Each row is a point on a tangle of strands that fork and nearly touch. The rows are in no order.
In the rows, 128 means zero.
Points whose rows are less than 102 apart are linked; no others are.
J_596: [125 121 166 113 125 117 162 109 142 175 156 139  99 116 114 128 121 123
 140 131 219]
J_934: [122 131  86 139 166 123 100  95  85 131 121 121 155 147 138 137 126  92
 114 110 141]
J_111: [121 139 113 147 147 185 132 203 123 110 109 164 130 141  95 124 131 200
  63  90 134]
J_112: [138 131 112 178 141 110 105 150  71 151 108  73 142 158 115 141  68 121
 111 105 161]
J_558: [138 143 113 138  88 115 110 151 115 117 108  94 107 103  88 161 145 160
 100 134 134]
J_131: [117 130  91 150 197 114 106 137 131 110  89 143 139 183 153 118 147 145
  96 124 103]
J_389: [115 137 115 119 148 103 103 121 122 126 116 112 145 113 100 142 193 122
 152 133 107]
J_72: [145 139 185  94 164 186  67 175 156 156  84 168 144 142 120  56 114 156
  77 118 160]
J_310: [119 115 129  75 112 126 148 128 114 106 144 156 163 140 103 104 153  88
 168 153 106]
J_610: [147 113  96 129 104 119 125 135 115  78 122 148 118 151 133 143  49 150
  72 139 124]
J_255: [125 122 130  98 159 131  89  86 130 158  98  94 154 175 159 130 108  77
 147 107 211]
J_148: [178 114 141 116  95 119  69 129 124 140 124 103 162 140 103 139 105  42
 192 144 173]
J_441: [144 139 130 186 184 105 122 150  87 191 121  87 120 167 130 123  95 116
 113 115 160]
J_709: [140 130 141 119 109 129 125 182  99 117 128 121 118 108  62 139 112 152
 102 128 130]
J_372: [122 121 152 132  98 139 111 116 133 116 143  98 194  74  91 146 173  88
 169 122 110]
J_840: [123 116  97 138  98 101 152 125 108  93 123 135 134 137 107 146  62 151
 123 137 105]
J_186: [114 104 145 121 153 149 137 149 141 134 170 122 120 116 136 127 131 116
  86 117 117]
J_758: [114 121 119 155 126 119 159  76 110 135 190 167 134 117 166 138  75  94
 158 127  91]
J_995: [146 124 178 167 168 114 101 151 141 187 128  74 112 152 146 118  98 108
 105 118 187]
J_461: [155 124 168 135 152 134  99 127 129 195 145  73 117 134 132 127 113  72
 148 120 227]
J_452: [ 97 141 124  68 120 112 162 126 127 105  82  99 130 148 131 105 188 155
 149 144 109]
J_115: [137 138  99 172 156 117 128 156  62 123  87 106 162 188 103 121  62 141
  95 116 116]
J_589: [ 91 122 128 167 166  77  95 129 161 108 126 127 147 104 127 175 129 163
 133 109  94]
J_653: [114 130 133 158 105 130 137 133 109 137 163  93 156  67  97 149 165 110
 159 119  77]
J_337: [129 152  96 128 136 123 156 101  73 129 160 187 130 139 118 118 107 123
 178 137  54]
J_894: [190 140 109 148  91 104 106 131  93 138 133  93 111 122 105 126 158  77
 132 167 138]
J_73: [141 117 150 100 111 160  91 177 126 109 158 147 126  91  64 141 138 127
  94 123 138]
J_114: [130 152 130 170 100 134 174 145  89 153 170 108 122  81 103 131 153 134
 166 128  45]
J_370: [124 151 136  73 158 167  63 144 159 122  59 137 121 144 128  88 202 160
 103 125 122]
J_82: [108 115 127 132 145  67 140  98 141 137 138 142 133 157 160 131  91 118
 168 149 108]
J_862: [ 83 137 114 107 128 106 153 117 140 112 120 110 132 114 128 143 188 150
 166 128  93]
J_574: [124 125 105 137  98  85 158  64 165 131 129 132 106 120 183 141 170 117
 174 162 114]
J_928: [157 125 129 141  80 119 124 104 115 141 120 114 176 115 116 116 133  38
 189 160 149]
J_735: [184 129 123 137 101 121  92 128 122 161 136 108  96 110  96 144 147  92
 129 152 186]
J_968: [133 156  87 159 152 129 176 133  96 134 143 122  82 160 137 122 139 168
 133 132  27]
J_942: [117 148  62 121 148 121 165  69  75 125 141 171 114 159 159 121 126 133
 151 133  69]
J_707: [119 122 109 151  83 136 141 146 143  91 145  84 110  84 149 163 129 150
 103 113  91]
J_274: [137 138 124 107 135 122 161 171 129 122 148 126  98 138 100 104 175 142
 147 157  71]
J_961: [116 126 110 112 104 118 180 122  99 110 151 176 154 124  93 105 130 116
 193 157  54]
J_327: [ 89 103 115 142 121 118 159  83 122 115 178 149 142 101 159 161  74 120
 130  98 124]
J_600: [ 92 128 124  70 129 112 128 151 167  86  71 113 124 162 137 111 154 184
 139 137  92]
J_530: [106 133 122  81 138 160 117 176 166  77  57 132 126 165 151  94 139 192
  90 121  98]
J_863: [140 120  74 169 195 114  86 131 110  94 118 155 154 173 152 125 112 121
  99 130  75]
J_342: [ 90 130 111 161 159 101 101 129 184 103 117 137 114  97 127 189 162 196
 124 105 132]
J_59: [142 122 196  99  92 105 155 123 168 150 136 121  95 120 129 111  93 134
 144 161 215]
J_752: [ 87 131 100 146 176 134 114 157 192  85 111 168 111 120 147 163 172 209
 111  97 128]
J_538: [135 133 136 124  58 123 110 138 137  94 102  73 119  74 121 157 139 147
 111 125 119]
J_230: [107 124 142 100 151 139  88  98 139 137  67 104 157 166 180 110  88 123
 100  98 196]
J_814: [112 123 149 112 137 169 140 144 121 115  95 122 136 155 161 108  82 147
  52 100 158]
J_232: [105 113 125 109 154 147 144 101 121 130 102 114 140 175 186 108  89 125
  80 106 185]
J_33: [153 111 126 159 136 124  86 112 127 134 159  93 132  99 139 160 139  67
  99 111 140]
J_605: [113 125 173 114 142 199 115 187 139 113  90 158 156 139 141  92  92 176
  43  92 135]
J_846: [124 124 144 140 109 111 181  89 104 179 156 103 119 126 143 127  98 102
 153 134 188]
J_49: [116 120 162 110 122 162  96 119 156 135 143 130 119  83 114 159 120 145
  83  90 193]
J_89: [197 128  92 160  85 132 139 130  78 129 168 119  98 105 124 122 133  78
 104 165  93]
J_822: [141 131 154 128 137 167 133 218 117 118 112 133 114 140  71 115 120 187
  71 123 117]
J_309: [164 120 130 157 128 120 122  98 117 186 162  87 122 133 142 130 104  55
 158 135 192]
J_734: [104 134  66 133 130  95 142  58 144 104 130 142 118 131 187 158 150 136
 142 124 108]
J_993: [136 147 127 135 144 105 141 113 124 157 154 117 113 121 120 118 205  93
 169 151 101]
J_839: [173 137 214  89  95 114 109 121 180 170 115 106 100 112 107 107 139 114
 159 153 209]
J_905: [104 115 136 133 147  81 118 126 157 119 123 132 137 133 128 144 116 151
 138 129 127]
J_565: [123 108 131 112 106 159 121 132 122 119 167 156 119  86  80 157 124 132
  90 100 175]
J_408: [149 137 127 172  82 122 188  80 111 157 174 174 115  96 156 122  95 100
 173 157 121]
J_413: [149 144 119 160  75  96 155  71 152 146 104 139 120 109 142 132 196 103
 194 184 139]
J_355: [116 124 115 120 191 128  86 129 116 119 100 141 162 174 140 112 130 108
  96 117 152]
J_141: [126 121 176  83 148 142 143 192 149 123 134 120 100 138 109  95 159 139
 115 144 103]
J_987: [133 126 184 136  88 102 105 105 180 140 113 109 166  83  93 151 174 101
 191 141 131]
J_162: [130 108 149 154 125 141 141 122 139 145 191 100 127  88 154 145 140  93
 105 112 112]
J_784: [156 116  94 157 139 132 124 157  92  97 106 137 127 186 112 124  58 143
  64 133 115]
J_444: [120 128 202  68 136 146  97 176 161 134 121 126 133 114  84  95 131 137
 125 126 137]
J_393: [ 80 121 139 105 153 174 131 175 152  95 113 154 137 122 121 128 142 188
  94  90 126]
J_302: [106 150 114  67 129 182 112 152 144  95  56 112 117 140 136  97 185 184
  89 118 119]
J_313: [138 112 140  91 153 108 103 101 142 138 122 121 141 169 142 112 119  81
 152 146 170]
J_473: [135 157 131 186  51 138 194  82 113 128 153 193 121  84 163 129  87 131
 186 153  78]
J_711: [130 131  73 125  66 116 169 107  94  79 134 164 131 118 116 149  92 152
 160 146  73]
J_585: [ 72 108  97 134 167 136 144  90 128  96 158 145 154 111 166 158  97 144
 103  79 122]
J_18: [112 114 180 119 119 171 127 168 156 127 155 102 109  88 136 138 110 148
  66  96 148]
J_225: [150 134 138 142 130  83 133  92 152 179 131 132  99 123 118 132 209  92
 190 166 151]
J_65: [106 144  72 137 173 133 182 107 101 135 141 155  93 168 168 126 127 167
 129 116  67]
J_323: [116 127 146  91 102 155 118 142 144 113  83 148 113 131 136 118  73 181
  67 116 178]
J_402: [145 153  81 139 112 127 175 140 120 122 156 144  84 128 129 121 169 157
 159 152  30]
J_687: [141 121 106  99 117 133 137 100  88 132 137 141 172 137 100 108 170  53
 186 160 135]
J_488: [149 134  93 167 136 111  87 113  77 136 145  73 149 121 121 153 111  64
 131 116 125]
J_989: [160 122 196 133  85 116 121 123 173 166 120  93 138  98 102 121 163  79
 189 154 171]
J_421: [ 91 121  92 123 155 159 165 160 158  88 117 167 103 150 147 136 138 193
 101 103 115]
J_382: [125 126 177 129 182 191 105 187 147 138 100 201 168 158 143  73 129 162
  67  91 152]
J_721: [ 76 120  71 121 151 114 159  70 130  72 131 131 149 121 175 165 131 150
 143  96 103]
J_329: [130 114 126 111 174  83 113 103 135 153 149 148 141 184 160 107 113  71
 173 149 133]
J_275: [118 142  90 156  80 114 173  85 110 108 159 194 113 100 147 159  89 167
 178 129  74]
J_481: [126 140 194  78 142 181  74 153 167 163  92 119 122 106 114  72 117 162
 100 113 149]
J_969: [123 114 152 110 117 116 140 142 164 123 119 145  96 141 135 126  91 176
  92 135 176]
J_564: [195 115 157 106  94 144  62 124 143 153 142 116 129 114  86 138 136  52
 159 142 194]
J_679: [170 146 118 165  92 136 172 129  73 142 178 123  99 107 118 105 127 104
 143 159  48]

A fork is a point with three links. Follow the links from the first point to the second and name the forks in between, in order.
J_444, J_421 => J_814
J_49, J_82 => J_709
J_565, J_382 => J_709, J_814

A fork is a point with three links, a tip a point with one. Leave the first point through the second and follow the links. Name the first fork or tip that comes.
J_421, J_752 => J_814
J_934, J_488 => J_709
J_610, J_840 => J_370
J_49, J_18 => J_863

Follow the links from the first point to the second, and from the first to the third. Name the last point that the two ways share.
J_969, J_538, J_928 => J_814
J_355, J_589, J_707 => J_709
J_538, J_33, J_382 => J_709
